Each row is a point on a landscape with many valleys, with its height.
A ball rolls from a point to the lowest of its 6 nearest points, and stops where none of them is lower. Distance is the straight distance between rows; heights are no part of it.
J456: [  2  12  11  -2   2 -16 -10   8  16   2  -4 -16   8   7  10  11   2 -10
   0  -7   8]  height 413
J529: [ 13  20   1   9  22   5  10 -16  -4  14  22  27 -11  -4  14  15   6  -9
   2   2  29]  height 354
J975: [ -5 -17  -3  -4   3   0  11   2  -7  -7   1   9   6   2  -6 -37  -1  15
 -10  -5 -18]  height 231
J945: [-15 -22  -2 -13  -1   8   3   7  -8 -18 -13  12   6   3 -18 -53  -1  23
 -15   0 -30]  height 271
J270: [  7 -14  -8   1 -12  25  23   6   8  -3  10   4 -17 -14 -13  -8   8  -2
  -1   9   1]  height 184
J585: [  1  -4   2  -4   9 -13   1   2   1  -1   6   0   8   7   1 -10  -6   2
   0   0  -3]  height 181
J498: [ 29  19  13   9   5  -2  12  14  16  -6  -5  -4  -7 -12   9  10  -1 -35
   9   5  -2]  height 470
J210: [-14 -10  -8  -8 -14  -2 -23  -8 -24  -5 -11  -1   4  13  -4  -6 -11  24
  -3  -7 -14]  height 171
J130: [ 12  22   7   1  39  -7  12  -1   4   9  13  22  14  -1   7 -18   9  -2
  -5   5  10]  height 401
J702: [-31 -10 -11  -7 -31   4 -33   2 -11  -9 -28 -16  -4   7  -8  -4   4  27
  -9 -18  -5]  height 114
J305: [  6   6   6   3 -11   2  -6  11  18   1  -4 -21  -3   3   9  19   6 -17
   1  -5   8]  height 364
J107: [ 13  -6  11  -2 -14  22  13  13  19  -6   2 -11 -16 -13 -13   0   3 -21
   2   3  -6]  height 32
J415: [ -2   2   3  -3  28 -12   5  -5 -17   5   5  24  23   8   3 -37  -3  17
  -5  -3  -4]  height 310
J471: [ 16   7  15   3 -10   8   3  14  28  -4  -6 -15  -3  -8   3   4   8 -29
   4  -3  -8]  height 252
J255: [ -4 -14   1  -3   4 -13  -2   5   0  -3  -1  -3  14   7  -6 -15  -5   5
  -3  -5 -12]  height 82
J151: [ 27  10  11   8  16  11  28   3   9  -7  10   6  -4 -12   9  -8   3 -23
   5  14   7]  height 259
J577: [ -9 -10 -10  -1 -11  -2  -4  -8  -8   2   0  -3  -5   4  -5  12  -4   9
  -1  -2  -1]  height 260
J847: [-10   7   4   1  30 -16  -8 -12 -11  14   9  21   7   6   8 -16  -1  16
   2  -5   5]  height 363
J732: [-13  -8   0  -6  -5 -18 -24   1  -9  -1 -14  -6  10  16   1  -4  -7  16
  -1 -19  -5]  height 226
J511: [  1   6 -11  12  -2  23  24  -8  -8   4  20   6  -3 -16  12  28  10  -2
   6  10  16]  height 417
J550: [-13  -2   3  -8   1 -18 -20  -1 -12  -5 -17  -1  20  16   1 -23  -9  15
  -8 -13 -15]  height 251
J957: [ 16   9   2   5  -9   5   4  -2   6   0   5  -9 -14  -5   6  34  -5 -21
  10  11  14]  height 527
J69: [ -3  21  12  -3  19 -27 -24  -3  16   9 -10  -6  22  13   7   7   6  -6
   1  -3   2]  height 277
J82: [-11 -12  -2  -4   7  -3   1  -7 -22  -8  -2  16  10  12   4 -39  -5  20
  -7  -6 -15]  height 247
J779: [  6  28  11   4  13 -17 -18   2  18   3  -7  -9   6   4  16  19  -1 -22
   5   0  13]  height 468
J792: [-13 -18  -1  -6 -10   9   4   6   4 -13  -5   0  -4  -2 -21 -32  -1  12
  -7  -3 -19]  height 230
J892: [ 16  -1   6  -3  13   3  20   9   9  -7   6  -2   6  -4   3 -11   2 -14
   1   8  -3]  height 356
J426: [-20 -15   1  -7 -17  -5 -19   7  -1 -10 -22  -9   6  11  -4 -21   0  17
  -8 -19 -17]  height 185
J570: [  0   0  -1   6 -26  21   8   8  13   0  -8 -21 -14  -9 -10  38   4  -9
   6   0   8]  height 412
J716: [ 25  27  11  10  21  -5  15   8   8  -3   3   2   0  -9  12   4  -3 -34
   8  18   1]  height 474
J636: [-16   6   0  -9  18 -14 -21 -21 -30   8  -1  14   8  17  11 -29 -11  22
   3  -6  -5]  height 352
J249: [ 22   2   1   6   0  13  23   2   5  -1  12   0 -13 -12   3   3   5 -18
   3  10  10]  height 236
J568: [-14 -23  -9  -1  -9   4   0  -5 -15 -11  -8   3  -5   3  -8 -28  -3  18
 -14  -1 -12]  height 177
J353: [ 10  23  10   3  23 -16  -8  -4  11   2   4  -2   5   2   8  15  -3 -21
   8  10  12]  height 60
J898: [-11 -12  -5  -2  -3  -6  -3  -6 -19  -5  -7   4   3  12  -4 -20  -8  18
  -5  -3 -14]  height 188
J794: [ -9  -7   3 -15   5  -9  -4   5 -11  -8 -13   6  22  11 -14 -31  -7  13
 -12  -4 -25]  height 202
J977: [ 16   7  15  11 -20   9   5  16  24  -6 -15 -15 -18 -19   3  15  12 -34
   7  -4  -3]  height 374
J324: [ -6  -3 -10   8 -18  32  17   2   5  -4   8 -13 -10 -19  -9  33   3  -9
   9  13   5]  height 376
J483: [ -1  12   2   1   4 -18 -28 -12   5  15   2  -1  -2   6   8  36  -6  -4
  14   3  16]  height 576
J79: [-15 -13  -8  -1 -26  10  -8   4   4  -2  -8 -12 -10  -5 -16  16   2   8
  -4  -3  -4]  height 263
J470: [  6  10   9  -6  19 -10  -3   7  18   1   2  -3  20   6   0  -2   1 -14
   1   5  -5]  height 295
J993: [  3   1   2  -4  -2 -10  -8   1   9   1   1 -12   1   6   5  17  -1  -4
   2  -4   6]  height 404
J136: [  8   2  -8  11 -14  31  24   1  -1  -5  11  -8 -12 -18  -5  29   7 -10
  10  14   7]  height 345
J626: [  0   2   3   0  28  -9  10  -1  -2   6   6  17  17   2   5 -30   1   6
  -9  -1   0]  height 353
J901: [-15   8   8 -12  12 -23 -39 -15 -24   5  -6   2  11  23   4 -11 -16  22
   8 -12  -2]  height 384
J63: [ -5  -5  -1  -2  -2 -16 -17  -6 -10   4  -4   2   4   7   1   3  -9  11
   3  -9  -2]  height 255
J872: [-11 -13 -12  -2  -4   2  -1  -9 -25   0  -4  11  -3   4  -3  -9  -4  22
  -7  -1  -8]  height 246
J395: [ -1  -6 -14   0  -5   7   3 -11  -7  10  10   1  -2  -1   4  24  -1   7
   7   6   6]  height 379
J840: [ -9   8   9 -12  -1 -27 -31   7  10   7 -20  -3  35  16   4 -18  11  14
  -9 -13 -11]  height 209
J300: [-13 -12   6  -3 -18  10  -4  15  19 -10  -9 -14  -8  -1 -12 -11   8   4
  -8 -13 -12]  height 257
J297: [-12 -11  -7  -4 -20  -5 -14   0 -10  -4 -11 -10  -1   8  -6   4  -4  15
  -5 -12  -6]  height 187
J29: [ -6   3  10  -5   7 -18 -10   7  10   0  -8  -4  22  12  -1  -4   0   4
  -4  -7  -9]  height 53
J327: [ 19  33  16  16   1 -10   3  16  20  -2 -10 -10  -1  -7  15  25   3 -37
   9   1   3]  height 642
J320: [ 32  13   6  12   8  14  32  11   6  -3  11   8 -12 -15  11   0   4 -28
   4   9   8]  height 270
J35: [  0   0   1  -1   7 -11  -3  -2   2   6   8  -6   1   2   6  10  -5  -6
   5   6   8]  height 325
J298: [ -9   0  -8  -2  12 -14 -15 -18 -26  11   3  18   2   9   6  -5 -11  22
  11  -4   6]  height 294
J989: [ 9  9  2  6 21 -4  8 -6  5 10 14  8 -3 -2 11 -3  3 -1  1  9 19]  height 264
J10: [ 17   3   4   7 -21  25  13   8  11  -7  -3 -12 -21 -19  -6  27   3 -25
   8   7   5]  height 261
J706: [ -8  -4  -1   5 -31  14  -4   8  17  -1 -10 -21 -14  -9  -8  27  10  -5
   2  -4   6]  height 332
J990: [ 19   9   0   5  14   5  21   0   0   3  20  14  -8  -9  15   1   6 -12
   1   7  15]  height 48
J605: [ -3  -2  -5  -3  -7 -10 -11  -5   1   5   1  -8   1   3   3  32  -4   4
   3  -3   7]  height 351
J402: [ -5   6  -7   3  18  -6  -3 -18 -16  20  16  24   0   6  11   8   3  11
   7  -3  16]  height 393
J330: [  6  -4  11  -1 -11   1   0  11  18  -6  -4 -16   0   0  -3   3   6 -13
  -1  -6  -3]  height 229
J846: [-11  -7  -6   0 -19  -2 -12  -1   5   4  -6 -12  -4   6  -5  23   1   7
   0 -10   8]  height 266
J853: [ 13  18  -7  10  10   3   3 -16  -4  14  17  10 -10  -9  14  30   0 -10
  12  15  22]  height 632
J924: [ 3 -7 -9  0  2  9 18 -1 -1  4 14  6 -8 -8  2 -2  3 -1 -4  6  7]  height 237
J460: [ -2  12   5 -14  23 -29 -22   0  -5  13 -14  16  34  18  -6 -26  -4  16
 -10   2 -13]  height 334
J114: [ -2  -6 -17   6 -11  28  29  -6  -7  -1  17   9  -5 -14  -7  11  10   3
  -4   3   6]  height 274
J650: [ -3  -8   6  -3 -20  10   1   9  22  -5  -5 -18 -12  -2 -14  -1   3  -4
  -7  -6  -5]  height 195
J790: [-16 -18 -12   0 -17   9   0   4  -6  -5  -4  -4 -12  -5 -20  -3  -3  13
  -6   2  -7]  height 253
J902: [ -2 -18   0  -3   1  15  24  12  14 -10  11   4  -5  -9 -16 -29   3   0
  -4   1 -14]  height 249
J537: [ 13  -6  -5   8 -15  33  27   1   4   0  12   0 -19 -22  -9   9   6 -12
   4  11   4]  height 254
J597: [ 29  24   5  16  17   9  24   0  -1   2  17  22 -15 -15  17   9   5 -24
   1   8  20]  height 275
J409: [ -1  -8  -4  -3   7  -9  -1  -9 -14   7   7   9   2   7   5 -13  -6  15
  -2   2  -6]  height 210
J584: [-18 -17  -8 -11 -11   4 -16  -9 -27 -15 -21   1  -2  11 -10 -23 -11  23
 -11  -1 -15]  height 97
J634: [  2   6   1   2  18 -23 -13  -8   0  11   4   2   5   6   5   8  -4   2
   9   4   8]  height 371
J664: [11  6  0 -2  7 -9 -8 -8  3  7  9 -4 -4  1  6 19 -5 -7  7  7 13]  height 438
J31: [ 6 -8 -5 -1 -2  0  4 -2  1  2  7 -6 -4  3 -3  9 -3 -2  2  5  4]  height 333
J416: [-27 -19 -18  -5 -18  16  -8  -6 -27 -14 -14   2  -6   3 -11 -10  -7  24
 -10  -1  -9]  height 173
J737: [-18 -15 -20   3 -15  22  17   0 -12  -4   1   4 -11 -16 -15   1   7  15
  -5   6  -4]  height 312

Call two points neighbours if one is among the 6 nearest of the other. Go from one point of each pair to the other, from neighbour to neighbour, staying as low as possible. Name the highest point that can't be avoided.
J107, J29 | J902
J107, J990 | J249
J353, J29 | J69
J29, J584 | J898

Where does a ball stop that starts at each point below?
J402 | J29
J605 | J584
J636 | J29
J483 | J29
J324 | J107
J847 | J29
J79 | J584
J300 | J584
J846 | J584
